Each scene shows the same named points in several views. A view is turned or mirrored, and shifted as a whole, has a little noise and may leave points out.

Scene 1
View 1
q_490: [-27 -30  -3   8 -14   4  -6  32 -10  -8 -18 -18  -8 -15  11 -41  17  11
  12  18   9 -26  -1]
q_379: [-30 -37  -3   8  -3   8  -5  18 -12  -7 -29  -7  -9 -13   0 -29  12  10
  19   8   9 -30   4]
q_514: [  6  34   2  -4 -29 -42   8  57 -38   2  48  -8 -19 -44  -1  -4  -5   1
  14   7   3  -1  20]
q_228: [-11 -12  -4  11 -15 -19   5  48 -10  -5   7  -9 -10 -32  14 -21  16  14
   3   4  13 -23   3]
q_722: [-20   0  -2   3  -7 -10  -5  26 -29   2   7  -7 -13 -27  -5 -10  -3   5
  20   7   8 -18  17]
q_166: [-29 -28  -6   5  -2   2  -1  17 -27   2 -13  -8 -17 -20   9 -27  16  12
  22   2  10 -37  12]
q_596: [-17 -16   4  10 -12  -6 -12  44   5 -18  -5 -16   4 -17  -7 -17   1   3
   0  20   3  -8  -1]
q_322: [-13 -23   9   5  -4   6 -17  36  19 -36 -30  -2  17  -4 -51  12 -16  -1
   2  18  -6   5   3]
q_61: [-30 -15   0  20   0   0 -17  36  10  -7  -4 -16   7 -22   0 -14  -4   0
  -3  23  12 -12  -1]
q_42: [ -5 -37   3   7 -12   1  -4  46  18 -38 -31  -1  10  -7 -38   0   4  11
  -1   9  -5  -6  -3]
q_685: [-10 -11  -9   8 -15 -18  11  39 -24   2  11  -2 -20 -32  16 -16  18  14
  10  -5  14 -31  11]
q_931: [ -7  -4   2   7  -3  -9  -9  39   4 -22  -2   3   9 -21 -41  27 -18  -2
   2   8  -3   2  11]
q_333: [-19  -8  -1  10 -10  -9  -7  34 -13  -3   3 -11  -7 -27   1 -13   2   4
  10  14   8 -15  10]
q_48: [ -5   0   8 -11 -25 -11  -7  43 -22 -20  -2 -12  -4 -13 -35 -10  -8   2
  19  18  -7   4  15]
q_946: [-11 -41  -8  14  -8  -4  10  40  -4 -19 -22   4  -7 -20  -2 -10  24  19
   2  -7   5 -32   0]
q_785: [ -2 -28  -1  -3 -18  -7   7  43 -13 -24 -19   2  -7 -13 -21 -10  15  15
  13  -1  -4 -16   6]
View 2
q_514: [-10  19   3   6 -38  21   2  23   5 -18 -19  17  12  12 -15  -6   8  17
 -36   7  13  -7  13]
q_946: [ -8 -24  10  -7  -1   6 -17  -9  13  18   8  -3  33  -3   5   6 -29   6
  17 -38 -34  11 -28]
q_490: [-17 -21  16  -5  -6  -1 -20 -26   0  18   6  -4  22 -27  -1  19  -3  23
 -11 -45 -15  19 -25]
q_596: [-13 -18  17 -30  -5   9  -5 -21  11  14   8  -9  22 -10  -9  17   6  17
  -7 -32  -4   5  -7]
q_42: [-12 -38  14 -51  17  23  -7 -20  27  18   9 -13  16   7  -6  15   1  12
  27 -25 -25   2 -20]
q_333: [ -8 -10  13  -8 -15   8  -5 -16   9  10   1   2  17  -6 -10   7   0  10
 -20 -34   0   2 -13]
q_48: [-15 -19  12 -25   1  32  -2  -6  13   0 -11   5 -11   3 -16   8  17  24
 -13  -5  -3   4 -14]
q_322: [-10 -43  15 -66  21  32   8 -28  33  19   9  -8  -1   9 -17  13  10   5
  12 -24  -9  -4 -23]
q_61: [-10 -18  18 -33  -9  -1  -1 -33  12  20  18  -8  25 -10 -10  17   3   7
 -18 -47   3  -1 -11]
q_166: [ -8 -22  11  17  -8   2 -16 -21   1  19   0   6  14 -21  -3   4 -17  12
 -22 -50 -17  13 -39]
q_228: [-13  -1  10   2 -20   0 -14  -2   6   7   3  -2  38  -8  -1   9 -11  15
  -9 -27 -12   7  -8]
q_685: [ -9  -1   6  20 -25   1 -14   5   5   5  -2   9  28  -7   1  -1 -22  12
 -14 -28 -14   8 -15]
q_785: [-15 -25  10 -15   4  22 -13  -3  16   8  -5   1  11   2  -3   7 -11  17
  13 -19 -27  10 -27]
View 3
q_946: [  7   1   0 -16 -17 -27  32  -5   2 -33  22   9 -12  -5  19 -47 -17 -16
 -22  30   8  22   0]
q_596: [ 22   0   0 -19 -26   4   8   1 -17 -27  13   5 -17  -9   8 -32  -9  -1
 -11   1  -4  19  14]
q_379: [ 12   2  -8 -29 -16 -14  16  -1 -11 -44   4  -6 -12 -32  12 -53 -16 -10
 -15  33   3  24 -11]
q_685: [  3  17  -3 -11  -4 -22   7  16  -4 -28  32  -8 -25   7   9 -18 -21 -16
   0  45   6  20   3]
q_61: [ 14   5   5 -21 -28  15   2  -6 -23 -30  15  -8  -9 -15   7 -37 -19  -6
 -16   6 -13  24  17]
q_166: [  5  11  -8 -28  -6 -17   6   8 -10 -43  13 -17 -20 -27   7 -37 -20 -13
  -6  48   2  21 -11]
q_228: [  9   8   2  -4 -17  -7  10   2  -9 -27  33   0 -12  14  13 -24 -25 -12
  -5  29   1  26  19]
q_722: [  2  14  -1 -30  -6  -9  -6  20 -14 -21  24 -14 -36 -14  -2 -16 -15 -11
  -7  26  -4   5  -2]
q_322: [ 16 -14   9 -36 -35   4  23  -8 -14 -11   9  22 -31 -27   7 -47   2  -4
 -41 -39  -8  -1   4]
q_333: [ 10  10  -1 -22 -16  -2  -2   8 -18 -26  24  -8 -25 -11   2 -22 -15  -8
  -7  18  -5  15   7]
q_490: [ 23   2 -12 -21 -16  -9   8   3 -12 -48   3  -5 -12 -21  11 -43 -15  -3
   0  31   5  29   1]
q_42: [ 19 -15   1 -26 -30 -13  34  -9  -4 -19  11  28 -19 -14  16 -51  -2  -5
 -34 -19   4   9   4]
q_931: [  0   0  17 -31 -26   1  12   1 -15   4  32  11 -37 -10   1 -25  -4 -14
 -40 -25 -13  -7  10]
View 4
q_722: [ 17  16 -12  -4  33  -5  -1 -20  -4   8   1  21  14   3   8 -19  -1  12
  -5   6  -2  -8  -5]
q_166: [ 36  26  -2   5  31  -4   1  -2 -11 -11  -9  32  10 -19   4 -14 -16  19
   7   6  -5   3  -2]
q_322: [  0  -6 -15 -25   5  10  -6  33  29  21 -21  47  14  18  20  -2  16 -29
 -13  -3   7  17  24]
q_333: [ 18  10 -13   1  27  -7 -10 -11  -1   2   1  23  14   1   7  -5   3   8
  -9  -1  -9   1  12]
q_42: [  8 -12  -7 -20  16  19  -2  38  16   9 -24  47   4   3   7 -10  14 -21
 -18  -1  -3  25  31]
q_785: [ 12  -6  -1 -14  30  19   9  14  -3   7 -18  38   7  -7  -7 -28   5  -2
 -13   7  -8  13  14]
q_931: [ -5  -2 -24 -24  23  10  -9   3  17  20  -3  25  11  23  27 -16  26 -26
 -20  -8  10   7  10]
q_685: [ 25   6  -8   5  46   5   1 -20 -22 -13   5  14   4 -15  -2 -30   4  17
 -14   1 -13   4   5]
q_379: [ 38  18   0   2  22   0  -3  18  -3 -11 -16  42   6 -19   4  -6 -14  10
   7   6  -7  14  11]
q_514: [ -4 -11 -22  -3  48  -2  -3 -58 -14  22  22  -5  16  20 -12 -34  23  21
 -35   5 -13 -18   6]
q_490: [ 36  10  -3   9  22  -8  -5   9  -4  -8 -12  37  12 -16  -5   1 -13  20
  -4  10 -16  11  22]
q_596: [ 21   6 -12  -3  19  -4 -11   0   5   6  -6  32  12   2   5  -2   5   3
 -11   2  -6   6  21]
q_48: [ -2  -8 -11 -20  21   0   4  -6   8  34 -10  32  18  18  -7 -19   5   5
 -21  11  -5  -9  12]

Which points are out of place in each view (at most two, in the order of its rows)? Write none if all are in place.
view 1: none
view 2: none
view 3: q_228
view 4: q_596
